Each scene shows the same named points in several views. A view is turned or mirrored, shifted and resized as a whole, has a little noise and may leave points out.
(in the rows, 128 means zero)

Scene 1
View 1
j869: [145 114 111 147 126 142 132 150 147 156 120 118 163 144 135 124 141  88
 134 121 129 127 131 126 140]
j359: [127 125 121 117 139 145 150 145 128 156 124 127 142 138 109 123 131 104
 137 124 112 134 133 137 157]
j269: [140 113 122 131 123 153 123 156 127 148 127 130 143 135 120 115 142 116
 129 126 135 133 135 130 136]
j612: [144 121 118 142 134 145 139 144 152 160 118 118 159 143 134 128 137  87
 135 124 125 126 127 123 147]
j408: [146 120 136 129 138 164 129 145 145 164 122 133 144 129 136 122 140 106
 128 138 135 120 120 114 148]
j483: [134 107 130 147 162 145 127 147 172 174 105 148 161 120 144 119 155  91
 134 134 123 121  93 102 166]
j296: [141 126 123 127 127 152 141 145 130 153 128 118 145 143 123 126 132  99
 133 126 125 128 135 131 143]
j332: [139 120 104 147 131 130 141 147 146 155 117 113 167 149 126 126 138  82
 140 113 118 131 134 131 145]
j100: [132 136 142 110 151 166 152 137 140 168 120 132 135 131 123 127 127 103
 132 138 119 123 116 125 165]
j317: [124 121 110 118 127 138 145 151 114 149 127 126 143 140 100 117 133 111
 137 118 114 142 142 145 149]
j156: [136 133 114 128 135 142 158 141 138 158 120 109 156 150 121 132 123  85
 140 116 113 128 137 137 156]
j525: [174 122 132 162 127 164 124 142 180 167 117 104 171 150 173 137 137  70
 127 133 147 106 118 102 134]
j897: [166 118  91 167  95 131 132 150 142 139 126  83 178 172 138 131 133  74
 136 106 141 129 157 135 115]
j420: [153 141 148 137 159 171 152 128 187 186 109 114 162 144 166 144 125  66
 132 140 125 102 101 103 169]
j211: [137  89 112 144 113 145  96 172 115 135 129 149 142 119 112  97 163 137
 127 127 146 145 138 127 119]
j962: [148 145 138 109 128 170 157 136 126 158 133 105 135 150 124 136 111  99
 133 133 124 124 140 138 150]
j427: [118 116 107 102 115 141 138 158  77 131 140 134 121 133  74 108 133 142
 136 118 118 156 161 161 135]
View 2
j156: [117 123 136 127 129 132 117 117  85 123 109  93 104 125 120 138 134 127
 133 114 129 111 105  82 178]
j420: [ 78 147 146 121 147 146 176  81  67 147  70 104  84  43 154 134 122 113
 173 130 174 115 102 117 191]
j612: [110 129 144 121 121 134 151 110  90 128 105  99 110 120 141 155 115 114
 124 115 147 104 102  89 174]
j525: [107 117 162 107 145 147 218  95  74 150  70  95 101  87 169 149  94  95
 119 135 174  96 101  97 181]
j483: [ 65 162 138 126  95 130 159  89  89 130 111 131 112  88 174 191 110 118
 139 118 186 113  82 122 183]
j962: [127 130 145 144 158 144 139 119 113 121  96  87 102  99 106 147 132 125
 155 105 106 113 148  77 157]
j408: [ 91 160 149 142 123 141 173 103 126 122 102 116 115  84 149 199 105 114
 145 105 147 112 128 109 156]
j317: [125 132 133 141 110 129 105 129 118 108 135 102 120 150 115 173 126 133
 124  96 113 109 119  77 157]
j211: [125 135 152 140  83 129 171 138 151 107 141 118 148 171 151 241  79 109
  81  87 131  98 121  82 134]
j296: [123 129 145 134 125 137 142 120 109 121 112  97 111 123 125 167 118 121
 130 104 127 108 124  81 162]
j869: [116 123 146 117 113 133 159 116  88 126 111 101 114 133 145 166 106 112
 110 118 149 101 102  88 172]
j427: [145 134 135 159 103 128  89 151 158  88 157 102 136 180  89 203 124 135
 115  72  74 109 148  60 132]
j269: [119 135 146 138 112 135 154 123 128 115 123 108 125 137 136 199 102 117
 116  98 125 103 125  84 152]
j332: [120 116 143 117 110 130 136 115  79 125 114 100 113 140 139 150 119 119
 110 118 147 103  90  85 178]
j359: [111 141 133 142 114 129 112 119 114 113 126 106 114 126 119 168 128 130
 139 100 122 116 117  89 163]
j100: [ 95 158 138 147 130 140 131 106 112 117 108 113 105  84 126 173 128 131
 167 101 131 122 128  99 166]
j897: [158  75 157  99 136 140 175 132  72 139  98  76 116 170 141 133  98  96
  70 128 135  83  98  58 174]
View 3
j332: [149 111 131 104 110 136 141 161 134 143 135 120 139 145 139  97 144 137
 106 140 124 133 121 152 131]
j156: [165 125 133 104 114 134 137 161 110 149 134 120 142 150 131 113 139 141
 102 133 118 121 110 139 124]
j296: [146 128 127 110 121 132 137 135 120 136 135 124 141 151 124 118 127 146
  95 132 132 122 111 153 127]
j269: [131 122 123 113 128 130 138 116 133 116 130 130 140 146 127 113 118 142
  90 133 142 124 116 163 140]
j317: [156 132 137 104 127 119 139 133 110 121 120 144 144 149 139 116 124 123
  97 140 132 113 113 140 142]
j897: [139 128 151  95 125 182 161 150 169 167 121  75 132 160 129 101 166 134
 103 153 128 153 132 179 137]
j483: [127  78  90 124  84 112 126 161 137 123 169 133 135 124 131  91 118 181
 107 114 129 133 112 165 117]
j869: [137 111 127 109 113 142 142 147 143 138 140 114 136 143 131 101 137 148
 100 134 130 137 122 165 130]
j420: [153  97  91 121  88 140 129 179 115 167 179  99 138 136 106 112 128 206
 108 106 113 136  98 160  80]
j427: [149 158 149 103 154 113 138  90 101 102 100 158 150 158 134 130 113  96
  82 148 146 100 114 136 164]
j962: [165 145 127 111 131 142 135 132  97 154 135 114 147 159 107 138 123 156
  90 128 126 115  98 147 110]
j100: [155 121 107 117 114 116 128 137  98 134 152 137 145 143 114 126 112 170
  92 116 126 113  96 146 110]
j408: [127 109 100 123 113 124 129 125 125 124 157 127 139 138 109 118 107 179
  91 116 140 128 105 171 115]
j211: [105 119 127 113 135 124 142  88 160  90 122 141 135 140 136 103 112 124
  85 140 157 130 130 180 166]
j612: [144 111 121 108 109 137 138 154 131 143 143 118 137 144 127 104 135 155
 102 131 126 132 112 158 125]
j359: [155 126 125 110 119 118 133 140 105 127 136 141 146 146 132 119 120 140
  96 131 130 114 109 140 129]
View 4
j420: [140 105 117 130 172 174 107 144 168 115  94 178 143 126 135 141  69 116
 105 118 166 143 125 130 160]
j525: [122  92 108 133 175 154 102 150 163 101  69 195 123 113 137 128 116 114
 109 109 176 124 137 134 152]
j962: [139 140 109 121 155 139 112 152 106 148 109 194 139 132 112 152 122 142
 118 115 139 142 127 149 153]
j427: [110 163 119 109 125 106 137 155  64 161 128 170 105 141 105 145 174 157
 133 116  98 126 121 157 110]
j296: [122 132 113 120 152 140 119 153 118 133 104 181 118 131 121 140 130 135
 123 114 135 129 128 146 134]
j100: [133 124 128 122 145 148 129 140 126 137 123 168 134 136 121 145 104 135
 115 122 135 143 118 138 142]
j897: [ 98 139  83 119 178 140  85 176 129 118  59 210  94 124 132 129 159 131
 129 100 154 106 150 155 134]
j612: [112 135 108 120 158 150 110 157 127 127  97 179 111 136 128 136 123 134
 121 111 137 123 130 147 133]
j359: [119 143 118 116 144 144 122 151 114 141 118 166 117 142 120 142 121 139
 124 118 123 133 123 145 128]
j211: [ 95 107 135 122 128 103 145 150 109 121 102 161  91 118 122 121 188 130
 125 112 128 110 126 143 102]
j483: [110  96 135 130 146 162 133 141 165 105 107 147 113 132 143 125  95 117
 110 120 143 125 119 126 126]
j869: [103 116 108 122 161 141 110 157 138 113  79 183 102 126 132 125 140 126
 122 110 149 115 136 142 127]
j408: [129  99 135 129 144 134 136 137 135 123 109 167 129 119 123 134 123 127
 108 120 146 134 119 132 138]
View 5
j296: [130 132 131 112 141 139 131 121 119 137 106 138 136 139 121 151 134 103
 141 140 120 128  79 147 129]
j420: [118 152 186  91 127 142 189 114 144 151  62 118 126 128  57 118 120 130
 139 115  92 115  94 201 170]
j269: [135 133 121 126 157 143 117 135 107 145 109 139 140 123 135 158 127  97
 156 152 120 128  78 154 115]
j897: [ 96 103 133  98  95 109  83 126 130 119 101 176 157 134  93 160 180 111
 179 117 104  88  66 135 106]
j359: [143 128 124 118 149 147 132 126 119 138 118 120 128 144 120 146 124 107
 122 147 130 137  90 134 134]
j869: [122 120 140 115 135 134 117 137 125 140 103 139 138 118  94 146 138 117
 161 134 106 110  81 158 126]
j332: [127 110 136 114 129 133 115 131 131 133 110 136 135 130  83 143 146 123
 146 127 116 112  84 139 128]
j100: [142 150 140 113 155 154 165 117 118 147  98 114 123 142 115 138 111 107
 119 144 121 140  91 163 150]
j156: [127 123 132 105 126 136 132 118 132 132 108 129 130 152  98 141 142 115
 124 129 123 122  87 129 142]
j427: [157 126  75 136 167 147  95 127  93 134 148 137 138 159 188 175 131  75
 120 172 154 151  79  98 104]
j525: [102 139 179  96 119 127 146 125 134 144  63 154 149 109  72 138 139 121
 181 115  81  97  75 204 134]
j317: [144 120 110 123 148 143 117 128 117 136 130 129 131 147 130 154 133  99
 127 150 136 133  84 117 124]
j408: [137 152 148 120 163 154 156 130 113 158  90 126 135 114 119 147 110 104
 153 149 106 131  84 195 137]
j483: [144 128 165 131 168 159 147 153 134 165  93 104 123  91  61 128 106 136
 155 142 102 123  92 192 143]
View 6
j317: [155 176 143  87 119 130 116 155 193 149 109 126 109 106 116 142  93 165
 130 121 150 105 120 116 133]
j962: [147 179 122  95 105 148 150 187 152 141 108 131  94 124 131 154 105 174
 164 128 128  70  90 100  91]
j408: [141 143 148  62 107 137 151 154 116 112 141 123 116 126 105 171 124 158
 116 140 125 120  82 112  76]
j359: [146 178 144  79 106 132 132 155 165 144 111 120 111 105 118 148 100 160
 134 140 144 102 110 111 118]
j525: [118 154 116 108 101 129 154 168 138  99 196 116 121 169 135 211 164 137
 146 165 128 118  42 103  86]
j100: [139 171 151  67  93 141 161 160 125 135 112 115 115 103 116 150 106 159
 135 147 134  96  92 106  88]
j869: [137 165 130  98 113 121 123 153 177 124 159 121 119 139 122 181 130 144
 134 146 142 124  83 116 124]
j332: [133 183 131 103 107 118 123 151 192 137 155 113 124 131 130 171 123 142
 137 152 153 116  91 114 136]
j296: [147 166 131  89 114 134 132 166 167 135 130 126 106 126 122 161 110 163
 138 133 135 102  97 109 111]
j483: [122 159 165  62  92 123 153 125 121 111 164  97 149 112 106 177 141 124
 102 179 144 145  74 117 102]
j211: [169 107 150  66 151 115  91 135 187 113 143 145  98 140  80 172 103 170
  87  92 135 159 125 130 120]
j612: [134 174 132  98 105 123 135 156 167 127 152 114 120 134 125 171 128 144
 137 153 143 111  84 112 116]
j420: [110 174 138  82  73 146 192 166  86 110 164  99 136 128 134 187 154 135
 149 191 123  96  39  97  60]
j897: [139 169  92 140 127 115 101 177 230 124 184 134 103 180 142 200 141 151
 161 129 145 113  78 111 146]
j269: [155 143 140  79 131 128 120 154 172 127 134 132 103 134 105 166 104 167
 119 115 136 123 109 117 109]
j156: [134 196 127 102 100 132 136 167 179 145 133 115 116 120 133 156 112 151
 151 152 151  91  94 108 126]

In a view up to two points have been moved. Name them for each view, in the order of its rows, or write -.
view 1 | j408
view 2 | -
view 3 | j897
view 4 | j612, j869
view 5 | -
view 6 | j420

Scene 2
View 1
j445: [131 132 136 133 135 122  98 129 131 135 102 139 109 146 128 119 101 125
 119 146 160 134 124 142 106]
j830: [119 125 115 124 141 128 149  93 104 111 137 106 117 116 130 157 175 105
 110 155 137 129 133 103 145]
j917: [112 125 133 142 150 133 120 119 128 144 122 125 112 142 133 124 138  97
 111 140 152 122 137 127 103]
j719: [122 128 123 125 143 135 137 102 114 128 127 115 116 122 129 138 147 109
 112 155 145 131 128 114 129]
j864: [134 123 126 129 136 116 113 112 118 115 114 133 104 137 127 141 140 124
 116 144 153 132 136 130 134]
j40: [103 126 128 144 147 112 120 133 127 124 127 122 123 151 142 145 154  81
 119 131 143 111 138 121 115]
j125: [134 130 124 120 133 124 124 105 114 116 116 124 109 126 127 141 137 128
 116 154 149 138 127 124 135]
j812: [121 118 128 135 150 130 132  98 112 128 132 121 102 129 130 142 168 104
 107 143 148 129 143 118 129]
j76: [125 140 124 123 130 124 120 123 124 122 111 123 123 132 127 134 115 118
 122 156 147 135 118 128 122]
j462: [146 141 114 100 119 122 130  98 107 100 110 120 117 113 118 149 121 151
 121 167 142 152 113 121 150]
j978: [120 123 130 139 143 118 113 120 122 125 120 130 108 144 133 136 143 104
 115 137 151 124 136 130 120]
j272: [134 130 120 115 133 133 131  95 109 118 119 117 112 116 122 140 137 132
 112 160 148 145 125 119 137]
j411: [116 137 120 121 137 140 143 108 118 127 128 106 128 119 126 138 139 104
 112 162 140 133 124 109 125]
j579: [131 136 122 117 131 128 127 109 117 119 117 122 117 125 125 139 126 125
 117 161 146 140 122 121 130]
j368: [120 147 115 114 123 118 129 125 119 107 114 114 137 128 130 146 117 116
 125 164 138 134 112 118 131]
j50: [138 132 117 112 129 123 130 100 110 107 117 120 113 119 124 148 139 134
 117 158 145 142 124 118 145]
j403: [116 120 135 142 148 126 118 119 127 137 124 129 109 143 134 131 144 100
 113 139 153 122 138 128 111]
j490: [134 106 136 148 150 116 101 101 120 135 118 144  81 147 130 130 158 120
 108 125 166 128 153 140 121]
j361: [121 144 119 112 132 143 142 109 120 126 121 109 132 118 124 135 120 115
 115 170 140 140 113 113 123]
j324: [153 159 112  84 105 124 122 112 114  94  95 123 130 108 113 141  82 166
 127 183 142 161  95 125 148]
j450: [121 132 125 127 137 126 128 113 118 118 123 119 119 131 129 140 140 108
 117 152 144 132 129 119 128]
View 2
j450: [149 149 121 131 117 101 124 114 106 122 131 117 126 141 110 133 109 134
 129 139 115 129 146 125 136]
j830: [157 157 126  98 110  85 131 114  81 146 162 128 149 155 110 120 105 100
 142 152 137 138 145 140 127]
j324: [160  77 126 166 134 111  74 105 151  93 127 156 136 127 136 130 118 127
  89 124 134  41 117 104 151]
j125: [142 140 121 125 129 107 106 113 117 106 139 131 137 153 120 125 116 129
 115 140 125 129 140 122 142]
j368: [164 122 119 147 121 100 119 107 108 127 128 131 127 130 113 144 110 140
 120 132 114  88 135 120 148]
j403: [127 171 120 137 122 110 133 117 115 112 119  99 111 146 100 132 110 154
 134 139  98 165 158 128 132]
j812: [131 173 125 108 114  98 127 117  99 122 143 110 134 157 106 118 110 121
 140 148 123 169 154 136 125]
j462: [156 105 122 128 135 102  84 109 124 103 150 156 152 153 137 123 119 117
  98 136 141  85 126 117 151]
j719: [140 152 132 124 113 100 120 116 111 124 141 118 131 144 108 119 107 118
 133 141 125 133 147 131 125]
j490: [106 188 110 113 142 122 112 119 123  80 130 108 131 180 110 128 126 156
 121 146 109 201 161 120 142]
j50: [150 132 122 119 127 100  98 110 113 112 149 141 149 156 125 124 115 118
 115 141 135 112 137 123 142]
j40: [150 179 108 130 118 102 154 110  85 138 121  97 113 144  95 154 108 166
 142 141  90 162 161 129 142]
j272: [141 135 130 123 124 104  99 115 121 108 147 132 140 152 121 113 114 112
 120 143 137 117 135 124 133]
j76: [146 133 119 150 125 112 113 110 125 107 119 121 118 134 114 138 116 149
 118 128 107 111 141 116 143]
j445: [125 139 119 169 133 126 104 114 147  85  98 108 100 132 113 137 118 170
 111 126  96 121 146 109 143]
j978: [132 168 111 131 128 111 127 114 106 109 125 106 118 152 107 143 117 157
 127 141 104 159 155 122 141]
j579: [142 133 126 139 123 106 104 114 121 110 133 127 131 143 118 126 114 130
 118 135 121 112 139 122 138]
View 3
j812: [119 115 155 114  86 146 134 135  96 145 123 133  94 136 139 138 145  96
 141 114 102 101 109 150 144]
j978: [108 102 157 116 126 139 122 134 106 126 126 137  94 135 158 121 130 116
 165  93  96 100 106 158 136]
j403: [110 105 151 116 123 140 133 140 104 132 126 136  93 146 152 132 133 112
 157 103  93  99 112 159 141]
j445: [105  96 128 126 156 121 122 131 126 107 114 122 107 128 141 111 106 135
 166 100 107  93 119 165 141]
j579: [117 113 139 120 113 125 122 129 113 122 103 126 109 126 123 116 115 119
 136 118 124 104 123 151 147]
j76: [114 107 144 121 134 123 121 131 118 115 103 127 107 133 132 112 112 126
 144 109 119 107 127 154 146]
j864: [117 111 155 117 104 132 112 121 106 122 118 133 100 117 142 116 123 114
 151 102 115  99 104 157 140]
j40: [111 105 180 111 128 146 134 146  98 138 118 148  85 161 162 122 142 112
 153  97  96 121 120 149 136]
j917: [111 104 134 121 124 142 144 145 108 135 126 125  94 152 140 140 136 111
 155 116  93  95 120 160 144]
j125: [120 115 147 119  99 129 118 123 110 123 108 127 105 119 127 118 120 111
 137 112 121 101 113 151 144]
j272: [125 120 137 120  92 126 121 122 109 125 104 121 108 118 114 124 122 111
 129 124 126 101 116 150 148]
j368: [118 113 155 118 127 119 121 137 117 119  88 131 107 138 125 104 109 127
 126 114 130 118 136 143 147]
j490: [110 106 149 117  99 146 117 118 101 131 147 137  92 113 159 133 143 102
 175  94  88  83  86 168 135]
j50: [126 123 149 116  91 125 114 123 106 125 101 126 108 115 117 113 119 113
 128 116 132 105 116 148 147]
j719: [121 116 145 116  98 135 133 138 105 137 110 128 100 138 124 131 132 106
 131 123 115 104 120 150 148]
j411: [120 117 141 117 109 130 141 142 107 133 103 124 101 150 121 130 127 112
 127 128 119 112 132 148 152]
j830: [129 127 167 110  73 140 132 139  93 146 103 135  95 144 122 130 141  94
 116 125 123 117 120 137 149]
j450: [118 114 155 116 112 133 129 135 105 129 108 130 100 138 132 122 129 112
 138 114 116 110 122 149 145]
j462: [127 122 140 120  93 112 105 114 116 113  88 121 118 102 104 103 101 120
 120 122 147 103 119 146 147]
j361: [120 116 131 122 119 122 136 139 116 125  94 120 108 143 110 125 116 119
 122 131 127 109 136 148 152]
View 4
j411: [ 96 101 125 125 122 143 126 178  97 165 110 133 186 106 121 123 154 129
 127 162  76  90 132  93 121]
j40: [135 160 131  99  88 114 127 177 109 212 136 165 176  92 126 156 138 124
 131 110  88 105 125  43 103]
j978: [109 150 141 121  80 119 140 162 117 177 142 157 171 116 130 129 147 135
 127 100 106  97 141  61 111]
j324: [126  92 109 176 169 140 152 118  92  81 111 167 125 138 118  54 147 153
 130 186 139  90 175 174 126]
j403: [ 91 131 144 121  79 119 142 172 121 184 141 155 173 108 130 133 156 140
 130  95  90  96 136  54 106]
j579: [104 120 130 146 114 137 140 149 105 141 125 141 165 128 122 103 151 141
 122 150 113  89 148 104 125]
j368: [140 124 113 133 139 132 131 150  92 149 117 163 150 111 121 109 136 131
 129 168 112  98 145 117 120]
j50: [109 133 132 148 110 151 126 144 103 136 119 122 180 148 119 108 145 132
 115 166 127  83 150 108 147]
j445: [102 115 134 145 111 103 169 144 119 149 143 192 125 105 130  84 156 162
 136  88 111  99 158 101  91]
j719: [ 92 109 129 134 113 148 127 168 101 153 115 120 186 119 120 115 155 132
 120 159  93  85 137  96 128]
j76: [118 120 125 136 124 124 147 150 105 146 126 169 150 112 124 100 145 145
 132 133 108  97 150 105 108]
j864: [106 152 146 137  81 130 142 146 120 152 139 146 166 139 127 113 147 139
 119 116 127  91 149  82 130]
j490: [ 74 164 171 133  38 119 152 153 142 171 157 138 178 144 136 126 157 151
 117  65 125  85 148  42 126]
j125: [102 131 139 144  99 140 136 147 111 143 125 138 175 142 120 109 148 135
 119 144 121  84 149  96 135]
j830: [108 136 134 119  97 162 103 177  96 172 114  95 217 137 115 154 142 113
 115 180  96  81 126  74 149]
j917: [ 83 119 140 120  85 118 148 178 118 188 139 157 171  96 134 128 160 145
 133  93  81  94 134  56  99]
j361: [100  89 114 140 138 144 137 167  90 147 109 142 168 107 121 105 155 137
 130 167  86  87 142 114 114]
View 5
j368: [113 158 107 163 122 106  86 148 148 140 137  96 144 137 148 158 135 127
 112  76  92 146 108 175 150]
j50: [111 142 130 163 123 137 117 151 161 120 135  81 143 140 154 147 146 100
 138 121  88 153 114 153 151]
j76: [105 148 114 138 124 100  87 150 134 144 147  94 134 141 153 132 122 121
 119  85 116 150 117 155 138]
j864: [ 90 143 138 148 109 131 128 153 138 127 159  91 130 140 159 138 125 100
 133 110 127 142 140 133 122]
j361: [127 158  93 140 132 111  86 135 153 139 133  97 142 147 140 126 134 132
 122 101  87 159  81 144 166]
j978: [ 92 151 115 142 100 128 135 147 132 137 171 117 119 139 154 139 107 123
 119  90 141 134 134 114 114]
j450: [109 152 106 152 113 128 120 144 147 132 149 108 132 143 148 143 126 125
 121  95 109 144 110 129 143]
j812: [105 150 103 152 102 166 166 138 155 119 163 117 123 146 144 134 126 118
 129 118 115 144 113  86 132]
j411: [125 160  81 149 122 132 115 134 157 133 141 109 137 149 138 133 132 137
 120  99  94 151  85 121 156]
j490: [ 73 132 144 128  96 151 162 150 127 124 189 102 104 140 159 114 109  98
 137 128 159 140 162  85  95]
j579: [110 148 117 146 127 118  98 148 146 130 139  88 140 142 150 132 134 113
 129 107 105 155 112 147 145]
j462: [114 140 145 162 140 126  89 157 161 120 120  58 157 140 153 143 159  87
 139 130  73 163 114 189 162]
j719: [116 155  98 149 113 144 131 138 156 129 148 109 137 148 142 135 133 124
 124 112 100 148  99 112 149]
j403: [ 93 152 103 129 102 127 135 138 131 141 176 119 111 143 151 124 107 130
 119  89 145 137 126  97 120]
j272: [113 145 124 151 127 142 114 146 159 124 137  81 143 145 147 130 146 105
 136 130  90 159 107 138 153]
j917: [ 99 154  91 123 106 118 129 135 126 143 176 126 114 148 146 112 104 139
 118  89 141 143 115  90 123]
j830: [122 156  94 185 103 175 161 138 179 113 145 118 140 147 146 167 143 122
 130 112  76 143  93 110 157]
j40: [ 97 164  88 154  82 132 147 141 135 144 176 144 113 137 151 166 100 149
 103  56 140 119 130 105 112]
j324: [121 145 143 144 159  74  27 160 147 139 104  39 162 141 153 128 160  94
 135 111  78 174 104 226 171]
j125: [106 146 125 159 118 129 113 152 149 130 142  90 137 139 152 149 137 108
 130 105 101 148 124 156 139]

In a view up to two points have been moved. Name them for each view, in the order of its rows, or write -.
view 1 | j445, j324
view 2 | -
view 3 | j978, j917
view 4 | j719
view 5 | j125
